Points on a hilly landscape, in no order, each with its height.
From any point a ball rolls to the lowest of the 5 points nearest to it. It stops when none of these is lower. Distance is the straight distance between rows; heights are no part of it.
J_63: [155 147 103 156 138 138 122 117 136 139 154 135 132 170 133  81 156 179
 101 152 144 102 120 135]  h=3.08
J_414: [116  97 183 172 132  79 115 133 119 100 128 134 130 109 105 189 149  78
 158 120 163 112 133 136]  h=3.50
J_264: [130 136 126  96 120  59 125  91 136  98  94 102 103 174 150  85 104 131
 149 195 124 109 153 172]  h=3.33
J_823: [151  89 121 168 118 150  68 115  95 127 136 183 146 121 104 155  88 162
 140  96 164 167 171 125]  h=0.99
J_552: [ 76 187  79  85 122 175 117 133 184 111 139 115 102 173 126 132 184 105
  88 129  79 152  95  91]  h=2.87
J_930: [130 152  89 151 134 180 145 168 134 148 179 140 113 111 147  80 188 149
  92 127  97 111 123 103]  h=4.51
J_120: [130  52 165 154  95 123 129 133 106 138 140 136 158  86 114 174 112  93
 134 113 151 140 132 130]  h=3.22
J_769: [178  99 101 209 137 115  78 109  70 110 153 155 133 143 121 171 121 136
 146 109 170 127 140 121]  h=0.66
J_230: [135 170  99 196 164 147 117 128  99 152 159 176 127 118 138  98 171 143
 115 118 154 101 107 109]  h=6.88
J_931: [171 144  83 219 182  88 104 132 117 122 156 152 146 136 125  99 198 113
 158 114 173 102  82 116]  h=2.15
J_707: [130 156 101 217 133 148  95 131  58 125 160 166 134 123 159 108 150 138
 150  91 145 127 115 128]  h=1.60
J_903: [ 97 159  99  84 164  82 148 126 179 105 149  96 106 160 141 104 142 115
 107 189 103  91 119 123]  h=1.68
J_868: [128 171  87 128 163 115 138 100 147 150 141 108 118 157 161  70 136 174
 108 157 146 103 131 144]  h=1.40
J_546: [128 104 153  79 126 104 143 146 163 105  73 114 123 132 132  88  87 148
 130 150  82 137 142 157]  h=1.83
J_860: [144 103 153 136  95 167 114 166 110 141 109 140 146 107 151 140 118 144
 144  94 145 140 139 142]  h=5.03
J_303: [142 142 112 122 111 151 141 154 140 133 149 142 128 114 125 111 154 134
  64  97  99 123 151  93]  h=2.52
J_118: [159 145  80  89 188 131 124 131 203 130 139 122 108 146  95 100 124 190
  54 129 117 113 145 108]  h=1.46
J_410: [ 86 126 158 108 117 131 136 164 177  76 131 139 103 148 101 161 150  85
 117 128 110 128 139 125]  h=5.56
J_896: [193 131  96  88 121 115 124 111 169 123 126 176 127 127 112  79  54 218
 105 126 128 128 137 131]  h=3.09
J_673: [106 118 143 112  83 180 138 147  83 167 108  97 152  96 155 134 148  95
 138 129 122 106 135 125]  h=7.74
J_805: [119 131 139  50 106 175 188 173 184 122 107  99 135 115 145  99 127 119
  96 133  75 131 137 135]  h=1.05
J_79: [ 64  69 181 139  73 148 137  97  92 142 120  84 151  76 136 196 141  84
 157 108 113 153  98 106]  h=7.87
J_469: [131 123 129 164 142 173 114 147 112 144 162 137 123  92 132 125 170 118
 113 101 133 123 133 108]  h=3.11
J_74: [156 112 109 166  83 123 100  75  54 106  87 163 111 131 105 177  53 135
 171 126 177 171 118 161]  h=0.98
J_298: [ 98 136 171 215 118 148 119 146  59 154 214 134 118  82 130 162 158 128
 155  81 139 148 107 115]  h=3.57
J_798: [116 133 152 196 157 114 124 124 114 132 169 107 143 124 128 171 179 102
 156  93 159 123 127 110]  h=5.42
J_225: [129 138  77  91 180 106 113 103 183 149 137 119 108 155 102  85  73 185
  44 145 121 116 127 101]  h=1.51
J_130: [131 133 145 203 131  96 106 104  69 128 130 130 139 153 112 157 168 107
 193 121 167 100  98 138]  h=3.05
J_327: [143 144 148  90  99 188 152 127 115 155  88 122 154 113 170  91 146 138
 121 127  94  86 113 135]  h=1.67
J_62: [137 141 119  38 131 147 164 146 165 144 111 133 145 141 146  85 106 156
  90 116  76  97 119 140]  h=0.82
J_115: [ 85  96 170 117 123 138 151 146 160 110 134 132 118 120 118 159 134  60
 127 116  95 159 127 125]  h=4.88
J_184: [121 135 115 118 119 211 140 142 119 174 118 151 151 119 169  74 135 157
 103  92  94 104 124 115]  h=4.07
J_721: [118 139 102  98 172  87 113 154 192 113 132 121 109 149  76 158 136 110
 100 153 132 117 161 130]  h=2.79
J_336: [ 99 142 123  81 101 180 140 167 173 126 109 120 115 129 123 131 181 101
  87 120  95 141 104 114]  h=3.71
J_914: [117 120 162  72 111 152 152 144 136 137  91 134 121 143 149 109 150 107
 113 131  95 127 123 127]  h=3.70
J_610: [114 154 128 101 139  87 151 117 146 112 108 105 103 191 157 117 140 111
 139 195 122  77 106 151]  h=2.16
J_245: [ 88 114 198 144 117 104 143 131 122  91 123 111 105 112 116 181 145  76
 134 115 127 139 108 119]  h=4.74
J_271: [ 85 130 112  76 107 155 116 137 198  97 123 105  98 149 127 127 180  54
 121 118  76 169 102 132]  h=3.40
J_274: [133  84 143 171 109 146 115 167 111 144 167 154 149  82 132 165 117 150
 122  90 152 161 152 115]  h=2.64
J_348: [143 125 141  80  81 171 175 137 136 155 101 138 158 120 145  98 108 131
 117 114  90 117 121 139]  h=1.47
J_778: [126 123 122  61 146 139 178 171 209 125 124 128 113 149  96 116 113 134
  92 121  88 150 128 133]  h=1.07
J_938: [ 99  85 147 111  58 133 140 131  76 163 103 116 166  63 119 168 102 112
 161 102 130 148 121 142]  h=8.40
J_748: [ 76  59 184 123  91 101 157 143 113 127  95 121 147  99 127 169 110  79
 168 118 134 155 149 133]  h=3.56
J_523: [141 156 107 127 121 138 131  84 121 124 126 134 130 140 152 108 113 171
 128 136 149  72 115 161]  h=3.48
J_961: [ 86 121 136  81 102 165 176 151 171 141  99 104 151 128 141  99 151  76
 142 131  77 157  98 151]  h=3.03
J_59: [ 86 108 192 124 103 109 136 104  94 138 120 100 155 112 136 168 133  80
 167 123 134 101 116 137]  h=7.42
J_448: [126 128 139  56 137 148 160 198 238 107 125 138 124 121  80 124 130  88
  91 133  82 156 138  86]  h=3.68
J_749: [129 134 128 156 127 154 133 124  98 144 147 134 127 118 126 117 165 148
 121 111 117 100 127 131]  h=5.89
J_967: [120 104 156 124 118 160 140 133  93 141 122 122 138 126 139 140 142 139
 131  94 142 105 135 122]  h=6.56
J_645: [107 109 166  54 123 136 191 198 180 107  71 111 100 138 133 103 107  85
 143 123  65 188 148 153]  h=1.12
J_428: [ 88 102 148 138  87 166 127 164 126 165 127 127 158  99 142 155 137 140
 123  90 122 136 136 105]  h=0.36
J_275: [150 149  92  92 211  55 131 127 216  94 102  97 116 139 108 112  91 173
  76 201 109 118 138 139]  h=4.67
J_102: [141  84 162 153 152  66 105 132 117  89 149 138 101 121  77 169  89  68
 149 152 159 106 154 150]  h=2.01
J_27: [153 137 126 127 127 114 121 119 105 114 118 131 114 144 137 131 136 121
 158 152 136  79 145 146]  h=1.25
J_694: [112 132 140 116 115  98 129 115  91 121  95 124 140 153 153 111 127 105
 168 158 139  87 113 156]  h=0.72
J_876: [113 136 157 113 118 145 161 128 115 122 135  98 124 136 147 127 146  96
 107 133 117 102 116 115]  h=4.18
J_509: [159  92 148 163  92 122  83  97  66 124 108 152 151 125 107 162  78 128
 175 124 179 146 165 141]  h=1.00
J_647: [ 98 144 143  88  83 173 160 151 151 118 126 110 125 129 139 135 180  67
 113 117  75 145  74 130]  h=2.77
J_142: [115 162 133  77 114 151 153 132 132 158 119 119 118 167 180  73 140 153
  99 145 102  92 122 149]  h=1.11
J_581: [197 142  86 115 156 107 103  77 162 112 123 129 140 131 125  95  72 190
  99 131 145 113 130 127]  h=3.65
J_633: [137 140 113 157 102 158 107  96  65 150 127 138 139 165 176  97 146 149
 164 129 130 100 111 131]  h=4.61
J_632: [160 172  61 147 152 114 119  74 139 135 142 116 109 163 161  97 122 196
 127 154 177 116  99 141]  h=2.70
J_887: [140 115 137  82 132  95 129 176 192  99 118 123 115 147 115 117 127 110
 107 170 107 142 168 119]  h=7.14
J_455: [ 93  89 189 181 124 143 124 148 123 117 149 113 101  81 114 194 140 104
 125 108 147 147 128 108]  h=3.74
J_916: [103 152 128 105 156 119 148 116 147 108 135  93  99 178 139 134 196  64
 129 168 114 111 105 118]  h=3.23
J_758: [119 161 137 131 169  88 123 112 154 109 118 135 101 142 114 154 185  79
 139 148 122 109 121 119]  h=3.92
J_679: [ 91  84 208 129  89 113 144 184 153 114 126  84 125  78 128 183 107  69
 140 118 126 198 133 129]  h=5.35
J_119: [138 206  60 140 206  99 138 112 172 127 157 110 126 161 150  88 144 154
  88 160 174 104 101 125]  h=1.77
J_672: [128 119 140 110 141  82 140 133 151  97  79 135 124 157 154 124 119 121
 121 168 111 103 145 160]  h=6.15
J_19: [ 98  88 179 117  93 127 159 135 146 120 116 103 150  92 130 156 162  61
 150 125 110 140 128 141]  h=6.03
J_51: [116 127 157  32 121 143 194 184 194 103 100 120 116 144 100  99 131  72
 121 145  75 185 136 133]  h=1.75
J_824: [ 89 120 156  62 122 142 161 179 195  84 101 123 104 120 130 125 138  55
 136 133  47 194 139 140]  h=5.08
J_220: [124 100 138  41 128 122 172 174 180 101 110 135 132 157 112  94  95 143
 111 147  91 143 157 142]  h=0.64
J_72: [139 153 127 122 164  97 150 101 146 117 126 116 136 158 147 101 130 126
 130 150 131  82 129 121]  h=3.34
J_372: [144 120 169 155 124 115 101 140  84 141 149 145 130 125 129 150 148 107
 133  89 161 121 139 114]  h=4.37
J_279: [104 145  89  90 174 129 155 158 203 110 123 123 108 152 106 110 144  90
 100 154  89 112 129  99]  h=1.76
J_394: [160 157 105  97 155 135 152 121 186 142 136 119 124 149 124  71 119 191
  69 115 120 110 167 117]  h=1.42
J_195: [110 147 109  53 134 134 172 153 207 102 132 109  95 168 141 108 133 114
 109 146  57 122 127 132]  h=0.96
J_123: [125 110 148 155 150  94 109 134 116 107 133 118 116 148 125 179 144  94
 158 145 170 125 117 144]  h=4.36
J_150: [109  96 169 185 115 106 108 114  89 127 136 133 125 128 120 175 121  92
 178 107 176 121 127 135]  h=5.36
J_65: [123  79 173 149 124 132 125 161 127 131 162 137 143  89  76 193 137 113
 126  92 148 148 168  98]  h=2.85
J_389: [142 105 131 148 124 166 121 152 106 130 179 142 148 110 114 142 132 156
 101 104 127 146 142 102]  h=2.19
J_756: [ 66 106 190 137  96 122 151 161 150  99 129  98 114  87 101 192 139  65
 116 113 103 172 109 111]  h=5.68
J_886: [107 123 153 172 121 149 136 142  94 153 147 110 120  97 161 152 165 119
 119  96 134 117 112  96]  h=4.35
J_201: [ 82 110 167 107  71 152 132 110  95 141  97  81 149  79 156 150 131  74
 171 149 128 130 101 131]  h=6.98
J_281: [160 130  90 155 168 110 119 129 143 123 143 132 120 139 115 118 158 132
 132 115 154 101 126 120]  h=2.33
J_192: [128  99 128 186  97 176 115 170  63 173 178 139 143  82 151 155 149 129
 133  78 137 159 129 106]  h=2.92
J_89: [119 129 142 210 129 138  98 105  36 150 139 138 156  98 144 119 154 137
 203 103 169 119 106 123]  h=2.09
J_45: [164  98 118 140 119 132 109 134 133 116 145 168 154 120 108 136 112 133
 116 117 162 118 151  89]  h=1.48
J_36: [120 154 115 247 154 125  98 144  61 142 163 177 137 110 118 101 168 128
 154  95 149 148 107 116]  h=0.85
J_630: [154 143  95  71 111  76 100 103 173 111 125 101  94 142 122  70  38 194
  92 171 145 142 129 167]  h=2.32
J_10: [113 120 140 189  90 164 111 112  66 153 145 113 126 109 149 133 138 136
 135 101 140 135 116 138]  h=4.15
J_333: [ 85 162 133 133 132 129 148 122 130 109 150 112  87 147 135 141 172  61
 128 125 128  87  98 114]  h=3.73
J_131: [139 158  93 101 170 143 126 127 167 126 162 110 114 158 151  88 144 168
  79 113 118  98 123  98]  h=1.52
J_305: [119 180  78 103 206  58 138 129 183 125 113  86 120 162 100 119 102 137
  69 190 123 104 129 131]  h=2.88
J_212: [ 93 163  93  64 123 125 145 149 203  90 136 105  89 191 122 125 157  77
 131 152  69 131  99 116]  h=1.58
J_97: [114 178  63 110 210  66 113  77 198 129 155  86 124 164 136 105  96 190
  78 167 138 119 103 119]  h=1.64
J_483: [150 136 115 107 113 111 134 130 118 116  97 136 137 145 152 114 113 181
 128 125 143  93 125 151]  h=1.10
J_561: [110 134 118 206 114 164 114 147  43 165 159 127 121  87 155 134 169 130
 150 114 135 109 101 116]  h=3.55
J_431: [153 164 115 126 158 121 138 131 128 134 150 141 108 152 132 129 153 131
 114 130 154  93 140 108]  h=4.64
J_532: [112  88 189 137  88 127 126 132  80 138  79 125 152 124 144 139 121  79
 176 121 139 136 128 147]  h=5.01
J_202: [141 124 107 159 120 157 135 113  84 168 136 134 168 126 157 130 145 141
 148 105 128 110 126 143]  h=7.02
J_267: [ 94 122 146 179  79 131 104 102  34 178 137 123 175 100 160 155 122 120
 187 107 124 121  91 109]  h=4.42
J_103: [210 132  84 178 124 132  70  77 124 103 116 192 109 108  68 146  69 162
 150 132 167 155 144 125]  h=0.97
J_141: [134 137 141 112  96 165 148 130 124 126 114 129 133 115 151 120 137  99
 123 113 102 108 144 129]  h=6.67
J_466: [178 128 101 173 183  86  64 118 136 116 134 163 124  93  89 160  97 133
 133 124 193 138 152 112]  h=1.39
J_944: [155  82 135  94 117 168 164 154 150 155 130 161 146  99 109 147 124 165
 122  77 120 147 171 118]  h=4.81
J_34: [145 113 119 115  91 165 124 134  79 170 117 150 156 117 148  99 121 164
 122  85 109 144 136 140]  h=4.44
J_265: [130 153 131 108 123 119 129 116 142  96 114 109 112 167 145  88 107 151
  99 177 140  88 145 166]  h=1.63
J_662: [154 105 118 107 128 152 135 145 164 122 108 143 143 112  92 131 130 154
  94  84 117 136 144 116]  h=3.67
J_878: [119 135 112 169  82 172  94 139  27 208 157 120 161  92 172 120 145 143
 165 116 133 143 101 114]  h=3.78
J_862: [139 164 132 110 145 104 135 101 124 119 117 119 112 188 159 124 155 141
 149 170 125  56 126 170]  h=2.07
J_891: [157 136 132 152 187 141 115 128 141 132 157 130 125 143 112 141 139 135
 108 120 131  96 131 111]  h=2.78
J_77: [127 181  65  78 188 105 147 123 230 139 136  82 111 148 109  80 102 165
  60 146 107 102 129  98]  h=1.50
J_396: [190 148 101 122 129 129  90 112 131 137 131 157 133 130 139 109  73 202
 109 130 146 129 162 136]  h=1.09
J_517: [108  91 140  98 111  96 154 190 180 104  93 115 133 123  94 128 106  94
 142 139 118 169 160 144]  h=6.82
J_800: [148 116 129 156 142 110 115 135 102 123 126 152 122 131 123 136 143 142
 141 129 157 103 132 142]  h=3.12
J_186: [145 128 155  61 133 131 176 186 174 129 108 128 121 129 106 108 123 118
 118  98  94 159 135 117]  h=2.02
J_935: [143 164 107  94 120 153 123 110 128 116 139 125 127 152 180  71 101 187
  95 127 113 108 126 151]  h=1.38
J_438: [112 116 149  73 110 176 155 145 157 142 121 139 126 122 130 126 145 100
 104 121  97  99 129 133]  h=2.76
J_353: [119 105 138 116 157  78 123 140 152  88  99 142 114 156 104 146 134  93
 120 156 135 132 191 136]  h=6.70
J_551: [109 109 157  72  98 131 167 164 141 139  87 115 142 121 147 101 117  83
 135 103  88 123 127 143]  h=3.15
J_880: [150 139  92 118 130  85 126  99 129 103 108 123 107 135 141  86  72 173
  99 151 134 116 135 151]  h=4.50
J_164: [ 88 145 114  61 160 118 145 192 215  79 104  96  88 146  89 109 146 111
 110 164  78 169 117 102]  h=3.13
J_926: [135 176 116 154 139 195 130 157 114 132 167 138 124 113 120 127 172 107
  70  92 119 114 152  79]  h=5.48
J_997: [183 129 107  92 113 152 149 128 155 152 118 155 151 143 120  92 104 178
 118 101 118 123 176 130]  h=1.94
J_521: [157 111 168  70 100 143 183 156 157 143  70 135 147 112 132 118  98 127
 122 111 105 138 141 148]  h=1.26
J_649: [150 127 113 187 144 118 100  92  89 112 121 128 123 124 149 125 171 129
 164 130 176  82 113 128]  h=4.20
J_203: [116 106 146 199 117 136  87  81  40 167 139 119 141 101 145 157 134 130
 197 122 144 128 108 125]  h=3.75
J_613: [149 132  84 119 181  93  93  96 177 113 142 129 126 138  94 133 101 156
 107 136 129 105 171 120]  h=3.02
J_739: [ 77  82 200 149 100 110 130 137 138 103 139  92 148  93 117 191 110  85
 162 134 130 157 124 129]  h=4.59
J_82: [138 140 140 108 109 185 147 153 146 158 123 154 160 128 150 106 145 166
  95  97 122 145 145 112]  h=3.29
J_324: [156 186  74 108 129 105 106  62 151 124 156 117  99 157 145  85  59 198
  68 157 160 138 116 140]  h=1.70
J_471: [115 132 133 120 159  76 107 125 155  94 129 107 124 136  88 163 148  71
 129 178 114 101 143 135]  h=5.24
J_194: [155 115 116 164 138  93  88 100 112 110 121 160 130 140 105 158 103 146
 159 128 180 118 138 146]  h=0.80
J_676: [184 145  76 198 180 110  87  86 109 108 155 161 126 131 125 126 119 152
 164 141 191 144 106 118]  h=1.61
J_196: [110 143 114  59 107 171 172 162 177 112 122 108 110 149 109  96 174  68
 119 155  43 156 107 116]  h=2.35
J_945: [139  87 157 116  79 120 106 108  92 117 112 124 143 109  99 160  84 113
 165 141 168 113 152 166]  h=2.27
J_467: [170 169  94 129 159 105  81 113 146 133 129 162 127 129 123 104  97 176
  86 132 147 109 141 123]  h=4.66
J_380: [152 134 107 200 173 136 105 122 104 144 166 129 139 113 141 117 150 135
 123 104 168 129 112 106]  h=2.91
J_982: [ 71 135 161  98  91 165 144 133 114 127 106  95 127 125 166 131 163  56
 142 130  98 121 101 138]  h=4.97
J_248: [102  97 124 105  71 163 133 118  79 195 123 104 176  77 148 117 108 132
 168 103 105 151 103 127]  h=8.64
J_697: [121  97 163 146  94 143 104 111  39 149 115 131 157 106 143 161 115 130
 183 123 140 151 130 127]  h=4.71
J_573: [120 145 108  77 141 101 140 135 180 118 129 105 121 142 129  98 121 157
  72 146 108  88 140 150]  h=1.44
J_807: [137 110 129 163 155 114 112 129 131 124 144 142 143 123  87 165 129 134
 130 110 153 125 150 112]  h=1.65
J_888: [ 92 103 177 121 109  94 153 146 133  85 119 126 124 109  98 184  97  62
 130 152 120 134 156 145]  h=1.96
J_557: [ 85 199  91  88 175 129 149 128 185  91 158 102  96 174 138 116 155 110
  91 150  94  90 137 107]  h=1.88
J_475: [156 146 114 212 127 103 104  96  55 131 135 150 152 144 143 106 130 118
 187 119 181 147  93 125]  h=1.29
J_560: [110  92 142 180  80 151 106 126  62 187 132 118 154  66 143 153 116 138
 162 104 152 173 107 118]  h=3.85
J_832: [127 129 147 163 120 113 113  90  49 138 108 137 157 130 139 129 144 103
 171 132 145  98 105 141]  h=0.87
J_825: [147  81 156 176 125  88  99 102  86 118 120 156 118 110 103 189 119 143
 133  92 178 120 133 162]  h=1.13
J_554: [176 157  70 162 126 154  99  86  65 137 121 157 105 163 165  88 107 180
 152 156 163 171  98 142]  h=3.91
J_622: [153 134 126  65 183 159 178 180 213 143 139 149 146 149  80  75  93 175
  72 106  83 162 133 108]  h=1.43
J_226: [168  71 140 136  87 165 135 126  70 176 105 146 168 101 141 156 105 165
 141 107 129 167 142 125]  h=5.82
J_283: [106 135 101 234 103 148  85 128  17 164 167 144 151  83 164 132 151 139
 167 127 142 162 111 116]  h=2.80
J_209: [113 104 173 150  99 175 154 140 142 133 146 143 126  67 116 184 148 108
 110  88 148 165 133  92]  h=3.01
J_457: [ 97 101 165 115  99 188 144 154 164 137 150 122 134  94 122 163 148  84
 114 100 112 158 122 115]  h=3.80
J_776: [162 170  75  91 168 111 106  81 179 134 163 110 116 161 124  82  63 210
  85 156 150 132 126 137]  h=1.56
J_359: [106 112 162 165 143 133 116 119  97 137 158 137 145 121 115 148 137  83
 156 104 161 110 127 139]  h=4.49
J_152: [ 98 105 151 194 102 131 109 109  53 170 158 100 145  76 150 160 150 101
 169 110 140 130  92 113]  h=0.94
J_246: [113  81 175  93  85  97 164 155 139 108  54 144 171  98 125 127  92  92
 163 128 130 171 158 159]  h=4.08
J_616: [172 104 107 172 149 129  80 135 111 128 179 163 127  93 109 141 123 141
 135  93 182 164 154  97]  h=1.16
J_292: [162 170 108 194 130 167 104 114  24 138 119 159 133 144 182  90 135 167
 181 123 152 147 101 150]  h=3.06
J_351: [ 56  86 191 152  95 132 137 128 101 140 161  99 106  93 136 186 165  64
 117 132  97 148  73 102]  h=6.44
J_941: [107 144  92  38 196  74 117 158 208 115 119  77  92 166  95 114 102 150
  91 182  68 131 141  90]  h=6.26
J_688: [ 84  87 177 161  79  99  99 117  72 126 118 110 150 107 145 191 118 115
 191 117 151 148 113 142]  h=5.57
J_20: [169 127 110 177 104 117  58  65  70 100 123 193 113 129 103 171  74 140
 167 135 169 178 136 131]  h=0.93
J_304: [156 108 137 130 119  55 133 102 110  93  98 148 133 161 118 150 100 114
 142 174 161 106 138 146]  h=8.77
J_153: [105  77 143 226 104 165  90 148  73 159 172 120 137  75 145 162 126 150
 132  81 142 153 116  84]  h=3.38
J_42: [115 163 117  83 138 164 146 132 155 135 155 119  93 148 138 116 170 146
  61 133 102 113 111 108]  h=1.81
J_511: [124 131 141  84 130 167 165 195 170 118 115 147 124 123 106 131 138 130
  64  96  99 148 150  84]  h=2.30
J_361: [130 154 107 197  95 153  77 106  25 154 143 163 122 113 159 128 117 146
 206 115 134 185 115 145]  h=1.98
J_951: [153 123 115 128 156 114 109 158 158 130 126 147 125 112  88 162 120 159
  82 124 145 121 161 100]  h=2.23
J_256: [106 115 147 179 105  92 107  70  56 116  99 127 144 116 114 180 104 101
 221 150 157 127  87 146]  h=6.76
J_763: [147 125 141 162 122  99 125  83  66 124 127 134 134 147 135 165 129 112
 196 142 160 129 110 157]  h=5.75
J_924: [108 120 159 126  95 152 135 127  66 171 125 105 156 122 139 140 162  95
 151 116 137 132 113 130]  h=7.53
J_390: [109 108 167 170  99 147 136 109  53 151 123 111 144 136 145 131 138  99
 171 110 136 110  90 110]  h=0.90
J_885: [186 118 132  68 117 154 188 158 158 139 119 165 156 135 112  87 101 184
 118  85  94 126 146 138]  h=2.29
J_54: [102 111 138 116 131 162 142 179 177 124 132 140 118 119 107 146 167 102
  88  96 111 149 137  95]  h=2.86
J_897: [ 74  94 168 128  63 142 139 128  97 193 127  90 157  54 148 153 123  94
 152 112 129 146  98 109]  h=7.89
J_169: [142 173  28 131 228 106  85  74 190 148 160  98 119 141 139  65  85 191
  83 157 161 127 111 125]  h=1.62
J_41: [167  96 130 166 107 133  84  98  48 123 132 150 136 110 127 157  75 147
 171 108 149 179 137 134]  h=0.88
J_963: [149 133 128 125  90 140 105  86  70 131 117 165 135 146 159 135 115 146
 152 151 146 121 124 156]  h=6.75
J_893: [115 185  91  92 193  57 129 103 182 128 157  75 132 167 139  94 122 152
 100 186 160  71 108 135]  h=1.72
J_219: [184 135  91 161 150 124  82 126 146 136 151 138 122 120  99 108 147 149
  98 142 154 135 145  88]  h=3.19
J_470: [157 106 106 199 126 143  93  88  41 146 133 168 129 128 135 141  98 147
 167 114 168 149 116 135]  h=0.78
J_110: [139 128 150  65 137 149 191 175 182 139  84 127 146 138 127  79  90 151
 110 106  78 155 128 169]  h=0.57
J_911: [122 142 140 163 101 114 112  64  37 170 122 127 148 143 159 111 146 114
 198 138 152 103 100 157]  h=5.25
J_461: [126 111 124  85 128  57 143 140 160  64  96  83 101 141 126  86  99 150
 123 187 101 120 172 177]  h=4.32
J_729: [ 97  75 151 131 139  78 122 156 168  92 138 120 109 108  87 179 114  67
 106 136 145 140 175 119]  h=0.26
J_282: [130 162 107  74 149 181 183 173 203 108 137 157 113 156  88 111 180 107
  74 111  55 149 105 106]  h=3.52
J_407: [ 88 118 135  64  99 127 161 144 149  95  86 115 119 137 148 105 143 105
 126 139  83 112 157 152]  h=4.00
J_339: [127 146 125  72 135 165 151 161 178 127 148 126 132 126 119 108 139 139
  92 130  94 104 162 108]  h=1.59
J_445: [128 134 144  57 119 108 193 153 169 116  86 114 131 153 112  69  84 151
 123 118  77 149 139 156]  h=0.35
J_22: [ 77  95 171 214 116 157 129 116 112 147 189 104 123  73 147 174 194 108
 123 102 119 125  88  98]  h=4.65
J_730: [136 133 107  59 139 140 177 189 224 102 107 132  90 127 115 133 102  95
 106 130  40 206 113 128]  h=3.17
J_206: [148 153 136  76 152 167 172 154 212 124 130 114 132 121 113  94 137 163
  75 109  77 125 125  91]  h=1.41
J_899: [ 98 125 116 196  94 154  97  98  11 217 173 116 140  67 149 110 125 130
 190 112 105 172  94 108]  h=4.52
J_855: [151 145  93 127 160  95 116  75 119 127 118 114 102 159 112 100 106 167
 112 171 173  92 121 147]  h=6.74
J_580: [ 73  99 170 133  84 139 134 107  73 149 113  79 166  74 156 165 148  76
 171 102 126 133 103 137]  h=8.12
J_812: [142  81 166  97  70 142 155 178 107 161 117 164 154  92 122 164 117 115
 115 105 142 168 129 125]  h=4.11
J_14: [117 141 140  97 135 143 158 153 178 125 122 137 123 133 100 146 143  95
 118 129 104 108 144  92]  h=1.03
J_840: [124 152  83  76 167  88 116 113 228 117 131 115 114 118  91  95  71 178
  69 153 129  98 141 133]  h=1.89
J_872: [ 50 131 169 134  91 144 139 132 132 124 139  99 103 110 125 188 180  61
 144 121 109 145  93 121]  h=6.59
J_516: [137 124 128  90 145 116 136 146 189  98  84 109 119 154  87 119 146 133
 114 142 106 125 170 130]  h=5.31
J_181: [140 127 131  91 115  96 135 103 162 125 108 154 132 138 104 126 112 143
  92 116 132 116 140 147]  h=6.77
J_563: [112 117 126 102 151  56 137 137 130 107  85 126  91 147 115 152 125 126
 139 167 119 129 157 146]  h=8.95
J_78: [142 141 111 233 156  86 107 111  94 121 177 150 127 145 115 127 177 121
 192 116 215 148  97 122]  h=0.73
J_224: [157 124  96 108 140  73 113 124 168  91  88 135 104 138  94 128  66 160
 105 159 128 110 140 132]  h=4.80
J_700: [145 119 120 219 113 137  90 142  78 140 167 154 133 118 138 133 148 154
 174 104 164 161 143 129]  h=0.45
J_900: [165 144 114 134 106 140  91  74  90 108  91 169 112 150 131 148  63 163
 153 147 146 135 133 163]  h=3.04
J_204: [ 91 101 145 114 121 113 135 143 139 108  84 123 149 130 113 160 126  84
 132 132 113 102 167 151]  h=6.66
J_929: [122 142  98  78 122  80 155  81 158 115  93 106 102 158 137  98  80 176
  98 164 126 113 147 170]  h=2.00
J_970: [169 103 113 158 127 148 110 102 110 131 125 181 131 136 116 135 122 163
 126 116 133 138 128 127]  h=2.20
J_331: [157 151 103 135 134 155 120 124 121 145 147 134 123 128 136  85 125 175
 108 113 125 124 157 126]  h=2.34
J_602: [109 136 135  41 128  96 185 157 202  95  77 104 102 154 134  93 103 121
 129 166  59 154 158 151]  h=0.65
J_506: [116  93 146 116 107 100 110 110  72 101  81 132 127 134 141 128 101 108
 171 133 155 113 131 159]  h=4.38
J_371: [138 174 115 192 177 103 143  98 133 124 138 115 127 144 124 134 176 151
 150 150 157  71 103 121]  h=3.26
J_208: [178 150 109 154 144 136  84  97  97 127 117 142 123 137 163 113 118 180
 148 139 162 127 145 139]  h=5.72
J_966: [ 89 144 147  95 145 132 139 139 170 110 127 121 102 144 136 132 152  86
 115 148  86 102 124 128]  h=2.69
J_950: [179 167  64 177 187 125  72  93 132 144 150 134 125 145 127  98 139 181
 113 156 167 113 107 108]  h=0.83
J_64: [120 169 111  79 143 105 151  70 120 123 125  91 125 175 153  97 123 165
 118 152 132  75 125 156]  h=1.06
J_718: [142 182  90 149 150 156 126 128 114 147 159 131 123 138 142 102 177 123
 112 126 148 125 107 119]  h=8.38
J_717: [146 137 119 214 122 135  88 108  47 134 166 164 140 125 132 143 135 138
 155 112 176 152 117 141]  h=0.69
J_505: [170 130  93 146 191  92  81 103 114 128 127 147 126 130 105 150 102 153
 100 142 157 119 150 132]  h=1.21
J_419: [120 128 145  76 169 114 126 162 194  98 119 137 110 129  82 142 141 102
  92 116 112 135 150 110]  h=0.95
J_163: [157 131  78 219 112 155  87  95  35 143 141 162 121 133 121 108 122 129
 198 139 130 183 112 143]  h=1.20
J_468: [144 137 110  80 140  94 145 101 195 121 122 113 130 150 123  98  78 199
  86 146 111 107 152 137]  h=1.04
J_345: [161 182 105 143 168 111 122  61 121 107 142 127 124 170 168  97 128 149
 148 164 148  89 100 135]  h=3.99

Call two points neighbours if one is among the 5 nearest of the other. Go from one point of each pair to the other, from neighbour to neighbour, staying as low as possible. Name the highest point that can't be avoided.
J_419, J_483: J_339
J_445, J_483: J_935
J_694, J_483: J_27
J_700, J_950: J_676

For each start below, name the point where the ball stops.
J_141: J_445
J_616: J_700
J_20: J_700
J_613: J_700
J_226: J_694
J_271: J_445
J_552: J_445
J_22: J_694
J_327: J_445
J_298: J_694
J_123: J_700
